A landscape with many peaks, sampled at points; each row gives a point and its height.
From any point a climber takes the steepest step (rise divided by distance) to one of its 2 nearest points. It stops when none of these is higher. Distance is the straight distance between rows; heights are no part of it.
baf: [129 123 182  97 123 131  69 126 134 135 125 142  86  96 117 100  86 131
 156 111 121 170 158 140 107]  h=0.57
sanat: [150  96 102 132 102 139 142 153 123  84 141  65 172 162 181 142 199 139
  85 155 111  94 140 114 170]  h=0.73
bigat: [146 150 189 151 181 160  81 163 107 107 155 168 120 112 157 130 161  85
 124 135 102 121 129 156 134]  h=4.17
gog: [114 128  55 111  99 117 165 123 133 148  97  84 171 154 152 146 115 164
 146 151 158 139  89  93 154]  h=0.16
Sigik: [132 143  45 132 116 102 217 110 120 168 110 126 143 156  82 153 108 137
 161 139 157 104 114 128 128]  h=5.84
rugo: [124 136 166 119 132 127 119 125 141 140 134 155  78 122  86  96 107 110
 154 109 111 143 160 133  86]  h=0.82
rov: [104 139  95 114 121 132 161 106 153 176 106 145 108 140  82 124  73 122
 176 108 147 130 111 113  82]  h=3.67
pevi: [135  89 136  99  69  84 118 101 140 133  96 112 103 144  76  92 100 150
  94  81 146 124 187 105 106]  h=3.69
lavef: [ 83 150  98  99 137 134 171 111 158 192 114 148  76 146  51  90  59 108
 187  97 108 134 115 120  33]  h=2.22
Ritiz: [114 132  80 120 112 125 142 118 132 137 112 105 159 137 146 146 116 151
 140 146 152 137 105 101 143]  h=0.28
fulod: [136 114 123  89 110 126  75 109 111 124 125 118 144  80 164 144  94 161
 162 149 129 193 123 153 168]  h=3.04
Lamu: [107 128  57  99 112 125 159 123 133 153  96  88 183 140 170 147 116 168
 164 167 149 156  72 102 163]  h=0.04
fak: [ 99 142 152 108 133 128 139 123 147 155 128 159  76 140  68  86 102 113
 151  99 107 134 146 123  60]  h=1.02
dolu: [ 99 153 216 142 196 185  62 176 146 117 147 161 131 125 183 114 158  97
  88 107 104 114  82 121 108]  h=3.64
Munog: [163 125 121 170 125  90 189 130  95 111 159 153 100 128  82 128 167  93
 129 142 106 101 171 177 147]  h=1.34
favu: [140 133  32 124 104  82 229 107 111 161 109 108 155 164  89 145 123 148
 148 149 160 102 121 129 148]  h=6.23
sulak: [118 133 193 135 153 157  84 159 139 109 143 129 122 139 151 105 169 112
  63  96 118  97 122  99 108]  h=3.22
vuta: [153 119  47 134  87  71 216 100 105 146 119 120 141 158  79 138 128 145
 139 139 148 107 149 141 146]  h=5.83
fam: [138  91 160 115  86 130  63 145 142  97 108  59 139 115 167 117 137 159
  71 104 138 136 148 100 150]  h=1.36
vobo: [ 77 127 133 105 117 144  90 112 170 154  91 107 154 108 166 132  51 171
 149 110 151 189  58  98 129]  h=4.27
nuno: [ 50 135 159 109 152 164  95 117 175 162 101 139 140 105 159 125  57 155
 144 102 134 179  42 101  98]  h=5.21
vide: [ 69 149  95 120 161 158 137 114 162 185  98 152 137 119 140 155  54 141
 192 132 139 156  51 114 101]  h=1.98
Pafin: [ 87 149 105 136 171 163 131 134 136 132 125 133 168 116 186 166 128 139
 150 167 121 144  56 123 141]  h=2.10
vin: [116 136 114 129 127 137 122 124 131 126 129 119 144 127 147 146 126 139
 131 137 142 132 110 108 135]  h=0.40
nokid: [146 149 174 152 171 144 109 153 112 109 154 165 108 115 131 127 163  87
 127 136 107 115 142 149 126]  h=4.33
telel: [127 148 151 176 170 175 130 170 137 100 159 111 154 163 160 139 202  94
  68 130 114  56 107 112 124]  h=2.69
rovo: [161  99  86 100  75  90 128 101 103 117 113  98 146 120 132 135 127 163
 127 146 140 152 166 123 166]  h=4.53
Nolog: [143 136  91 136 135 127 163 126 113 112 142 128 151 134 136 150 166 127
 124 155 128 115 124 129 150]  h=0.56
Kef: [138 128  30 111  90  96 201 106 116 168  96  95 162 163 110 140 111 162
 150 145 164 122 117 112 156]  h=5.75
niri: [169 102 137 150  94  78 142 117 111  98 136 130 103 136  91 111 153 125
  92 111 126 101 205 148 143]  h=1.09
Sas: [144 123  54 110  91  97 170 102 112 146 106 108 151 146 115 142 113 156
 147 146 152 137 130 114 152]  h=5.22
Bal: [ 94 133 101 104 119 130 153 109 156 170 104 138 114 150  87 114  80 134
 147  96 156 124  99  92  77]  h=3.05
ret: [158 137 137 149 154 132 133 140  98 102 157 155 124 116 131 141 172  97
 127 149 105 117 144 153 152]  h=4.51
Povuz: [ 90 141 125  99 121 126 162 118 152 170 120 149  73 153  44  81  79 114
 159  86 105 132 139 118  42]  h=1.51
fot: [157 120  51 125  95  80 208  96  99 146 124 131 131 138  85 141 121 138
 165 147 138 127 144 149 149]  h=5.50
fime: [130 172 154 181 211 161 158 166 108 115 164 177 115 124 124 153 192  61
 135 153  99  78 101 162 116]  h=2.47
kinen: [134 147 188 163 162 120 158 159 126 111 160 170  82 158  84  92 185  75
  79 101 106  68 157 151  86]  h=1.92
Zit: [126  95 113  99  62 108  90 112 145 131  84  59 148 122 146 126  89 178
 114 108 164 163 125  85 147]  h=1.65
rova: [139 148 187 171 172 143 142 167 122 103 163 160 106 161 109 105 199  72
  63 100 106  53 144 138  98]  h=2.16
Moso: [120 126 127 106 139 142  85 121 116 121 134 127 156  86 181 148 110 151
 157 164 118 184 101 148 168]  h=2.70
tagur: [133 160 147 162 195 150 141 155 103 114 157 179 114 107 129 154 172  77
 153 159  98 116 112 166 130]  h=2.42
Dalu: [115 117 123 101 100 125  87 109 139 142 107 109 138 106 143 134  78 161
 148 121 150 171 114 109 138]  h=4.41
lidib: [ 60 138 173 103 160 167  84 121 169 162 115 159 119 100 152 124  54 141
 162 109 120 180  65 121  88]  h=3.91
Narod: [ 92 126 160 111 132 150  68 121 149 135 119 122 142  93 172 134  74 152
 141 123 137 180  87 123 134]  h=4.52
dipiv: [178 128 185 139 130 111 101 142  99 110 147 150  80 100 106 105 134  96
 145 135  98 149 190 174 134]  h=1.54
tos: [166 111 182 144 114  97 115 136 115 106 136 144  80 130  92  92 150 106
  94 102 111 109 207 151 120]  h=2.01
zazo: [139 105 113  96  77 107 107  98 131 144 101 122 109 116 102 120  69 152
 157 112 149 165 158 119 125]  h=6.29
tor: [117 148 204 154 193 184  57 176 132 115 152 152 141 116 196 129 158  95
  97 125 101 120  88 136 130]  h=3.84
dake: [131 110 186  84  99 124  51 120 138 132 112 123  90  89 123  99  88 148
 137 102 135 176 162 137 118]  h=0.81
Zenoz: [140 136 180 109 148 141  59 138 116 124 140 154 101  77 152 128  98 122
 170 145 109 185 145 176 140]  h=0.14
zesad: [158 123 181 153 130 110 127 141 118  99 147 147  92 148 102  98 171 101
  74  99 114  85 187 143 118]  h=2.28
Gat: [115 103 100 102  74 112 112 107 151 148  84  81 144 138 127 118  78 169
 123 102 170 152 117  77 127]  h=1.90
besul: [142 113 149 132 107 114 110 121 126 106 126 124 115 133 118 115 141 130
  92 109 137 114 168 114 129]  h=2.72
Gove: [130 169 150 183 212 172 153 170 112 107 169 162 138 135 137 159 202  71
 109 150 103  64  95 152 123]  h=2.50
Tupog: [125 104 132  95  83 120  81 105 138 139 102 105 124 106 123 120  77 163
 138 106 155 168 139 108 130]  h=5.11
vud: [133  97 103  94  65  93 132  94 144 153  86 114 108 148  74  99  76 152
 121  87 157 135 164 101 105]  h=4.29
gug: [ 88 154  89 136 155 150 149 130 142 149 117 131 157 130 155 163 119 142
 152 154 141 131  64 108 126]  h=1.93
Ger: [136 128 110 126 127 130 120 123 116 110 138 124 146 118 150 142 144 139
 128 149 127 133 129 125 154]  h=0.49
mab: [147  88 128 116  70  87 112 107 131 116 102  94 123 136 105 109 122 153
  80  99 152 118 189 106 133]  h=3.31
Pumid: [140 125 144 122 115 120 113 116 127 130 131 145  98 113 107 119 106 123
 157 123 128 145 159 132 117]  h=1.13
dirin: [ 94 129 179  98 133 150  59 121 153 144 122 141 110  90 151 118  69 144
 152 113 129 184 104 134 114]  h=5.77
muri: [135 129 124 109 163 142 101 121 104 122 147 156 147  80 173 149 131 134
 172 176 105 178 106 166 162]  h=2.48
Bov: [135 126  73 140 120 133 191 146 124 100 140  81 179 169 165 148 197 136
 106 169 128  79 112 117 153]  h=0.64
Fetir: [ 64 134 127 112 135 158 108 115 171 167  92 124 151 113 162 140  46 161
 157 112 145 182  44  97 113]  h=3.88
mur: [133 104  95  97  72 103 129  92 136 156  95 119 110 132  82 110  60 148
 153 100 153 149 155 109 111]  h=5.12
ruzu: [168 125 121 136 130 110 141 125  90 103 148 142 121 115 121 139 161 115
 135 151 112 131 159 154 157]  h=4.66
Gesis: [154 148 145 179 174 155 142 164 104  94 169 138 146 148 143 144 215  83
  79 138  99  66 131 148 142]  h=2.44
Tonoz: [150 123 126 165 120 108 156 132 122  99 149 120 130 160 113 124 174 115
  67 115 133  70 169 130 132]  h=0.85
tozi: [125 105 182 103 100 138  45 135 145 110 113  86 128  98 164 113 117 155
  89 101 140 158 133 114 139]  h=1.21
nimi: [141 108  87 129 114 140 164 153 128  92 143  73 183 165 188 144 207 136
 102 168 112  92 116 113 165]  h=0.68
Zevab: [ 96 141 200 130 172 168  74 164 147 116 141 141 124 129 163 104 156 110
  80  97 115 112  96 102 103]  h=3.41
mal: [121 139 159 162 157 158 128 156 141 105 153 122 136 163 143 120 190 101
  56 111 123  64 123 105 111]  h=2.84
gepop: [165 109  68 118  97  88 180 100  96 126 129 124 141 129 112 138 147 144
 147 158 135 131 154 147 161]  h=5.13
Menot: [150 105 131 114  89 104 108 108 122 118 116 115 116 122 111 119 112 146
 119 113 145 139 177 119 134]  h=3.00
Rori: [146 149 111 171 174 153 169 158 105  97 170 125 167 149 150 156 223  94
  95 164 101  64 108 147 149]  h=2.51
lin: [137 147 183 152 192 173  70 168 110 107 157 159 144 107 185 143 170  92
 118 142  94 127 104 155 149]  h=4.03
fut: [ 80 135 106 111 114 138 139 121 167 169  93 115 136 152 117 119  89 146
 127  96 163 132  78  71  91]  h=2.52
noda: [133  85 134 107  65 113  76 127 146 109  93  49 145 117 158 120 117 170
  88 108 152 149 144  91 148]  h=1.47
Lotu: [104 141 113 115 177 152 120 118 118 136 134 161 155  87 179 164 113 140
 182 179 109 180  76 154 154]  h=2.34
Rere: [ 97 119 115 110  98 129 116 117 158 149  96 104 137 144 126 117  94 152
 117  99 160 140 104  75 109]  h=2.19
paba: [145 133  75 143 131 118 187 128 108 108 142 111 160 148 135 150 180 127
 113 165 129  93 126 131 151]  h=0.59
rala: [161 121 162 148 128 121 110 137 111  95 145 134 113 133 123 115 166 106
  89 117 118  99 173 137 136]  h=2.49
zogu: [122 160 119 172 199 172 156 165 118 107 164 137 167 141 155 165 204  95
 106 166 109  68  83 137 131]  h=2.56
bik: [165 107 118 159 103  93 154 126 104  91 144 115 126 146 113 127 175 125
  78 126 125  89 184 144 155]  h=0.95
mim: [155 108 107 144 101 111 144 131 112  90 137  89 151 154 138 135 175 134
  78 136 128  94 166 118 157]  h=0.86
zodom: [100 150 102 128 186 159 136 128 123 136 137 154 161 104 174 169 135 132
 170 178 113 153  66 143 145]  h=2.21
sabap: [ 96 141  94 106 126 131 167 107 155 190 105 146  95 143  67 105  58 117
 191 103 127 134 111 116  58]  h=2.91
Sozal: [170  98 111 142 108 119 133 141 106  83 145  86 161 148 158 136 196 133
  74 146 110  94 169 131 171]  h=0.80
dubu: [137 100 174  94  90 120  42 121 134 118 109  97 113  89 144 112 100 160
 110 107 144 168 153 127 141]  h=1.06
zogir: [129 113 126  88  98 124  73 106 125 134 116 121 130  82 146 139  69 164
 171 138 138 192 131 142 150]  h=3.52
bapa: [175 107  92 136 105  90 169 109  90 102 145 130 136 126 114 134 168 128
 121 152 118 122 167 157 169]  h=4.86
vurot: [147 137 130 183 130  92 197 138 110 113 166 158  90 141  68 123 162  86
 127 134 112  82 167 173 125]  h=1.43
Ziv: [161 126 150 134 121 111 124 126 110 118 140 148  84 107  97 117 123 110
 160 136 110 147 180 160 130]  h=1.35
dipi: [127 145 167 159 152 121 164 143 130 117 154 161  89 151  82 101 168  87
  97 108 121  79 155 141  93]  h=1.74
Repiz: [147 140 160 175 140 106 169 141 116 115 160 161  81 134  75 107 159  81
 123 125 108  99 171 164 112]  h=1.55
tanen: [131 131 185 100 134 140  58 130 129 134 132 148  89  86 129 112  81 127
 173 131 109 186 151 162 120]  h=0.33
Satar: [126 146  57 123 118 115 193 106 129 174 109 134 133 148  87 151  87 132
 179 135 153 120 107 124 114]  h=5.28
Raza: [152 110  84 111  82  96 144 100 114 133 112 112 134 132 107 136 109 155
 142 133 146 147 159 121 150]  h=4.68
taka: [ 90 122 142 108 115 143  77 119 156 135 105 101 156  95 178 135  67 171
 140 125 144 190  74 112 142]  h=5.36
vife: [ 77 141 197  97 162 159  66 130 160 154 123 163 101  90 149 109  59 131
 168 111 111 186  99 139  90]  h=4.37
sepil: [ 68 140 104 109 143 157 120 109 166 183  94 141 144 113 149 145  37 156
 183 120 143 177  49 107 111]  h=2.80
gasog: [181 115 193 140 115  98 104 139 108 106 139 144  73 115  93  92 138  98
 122 117 104 133 208 166 123]  h=1.76
Tezo: [168 112 135 158 105  85 155 121 106 104 149 142  96 133  84 116 151 111
 120 126 119 111 191 160 142]  h=1.22
besa: [112 146  66 122 123 124 191 108 147 186 105 140 118 150  77 136  69 124
 181 118 151 115 104 119  89]  h=4.50
Ziniv: [116 157 126 174 185 180 148 171 133 100 160 116 169 157 166 160 205  97
  90 151 113  61  86 120 130]  h=2.60
Mok: [171  99  66 103  91  85 163  94  94 122 124 107 157 121 133 131 148 156
 141 162 133 146 151 137 171]  h=4.88
lodu: [127 132 176 145 147 146 115 150 134 104 149 132 116 152 129 107 177 107
  59  97 123  78 143 109 110]  h=3.02
tel: [ 80 159  86 131 164 150 151 122 151 172 108 145 143 127 140 163  90 138
 176 146 146 134  55 110 104]  h=1.68
fura: [146 148 170 180 174 148 141 164 119  98 167 148 126 156 126 125 203  75
  65 115 110  51 136 140 119]  h=2.31

Where does a climber stop that starts at each point below?
fak: rov
tel: taka
dake: rov
zodom: zazo
Zit: rov
Menot: zazo
Pumid: zazo

Call two points neighbours if one is among the 2 nearest of the other. Go from one point of each pair to the other, from neighbour to neighbour, staying as high as possible. Name the lowest point that can't be avoided.
favu, nuno: rugo
nuno, zazo: tel
dirin, taka: Narod
dirin, nuno: lidib
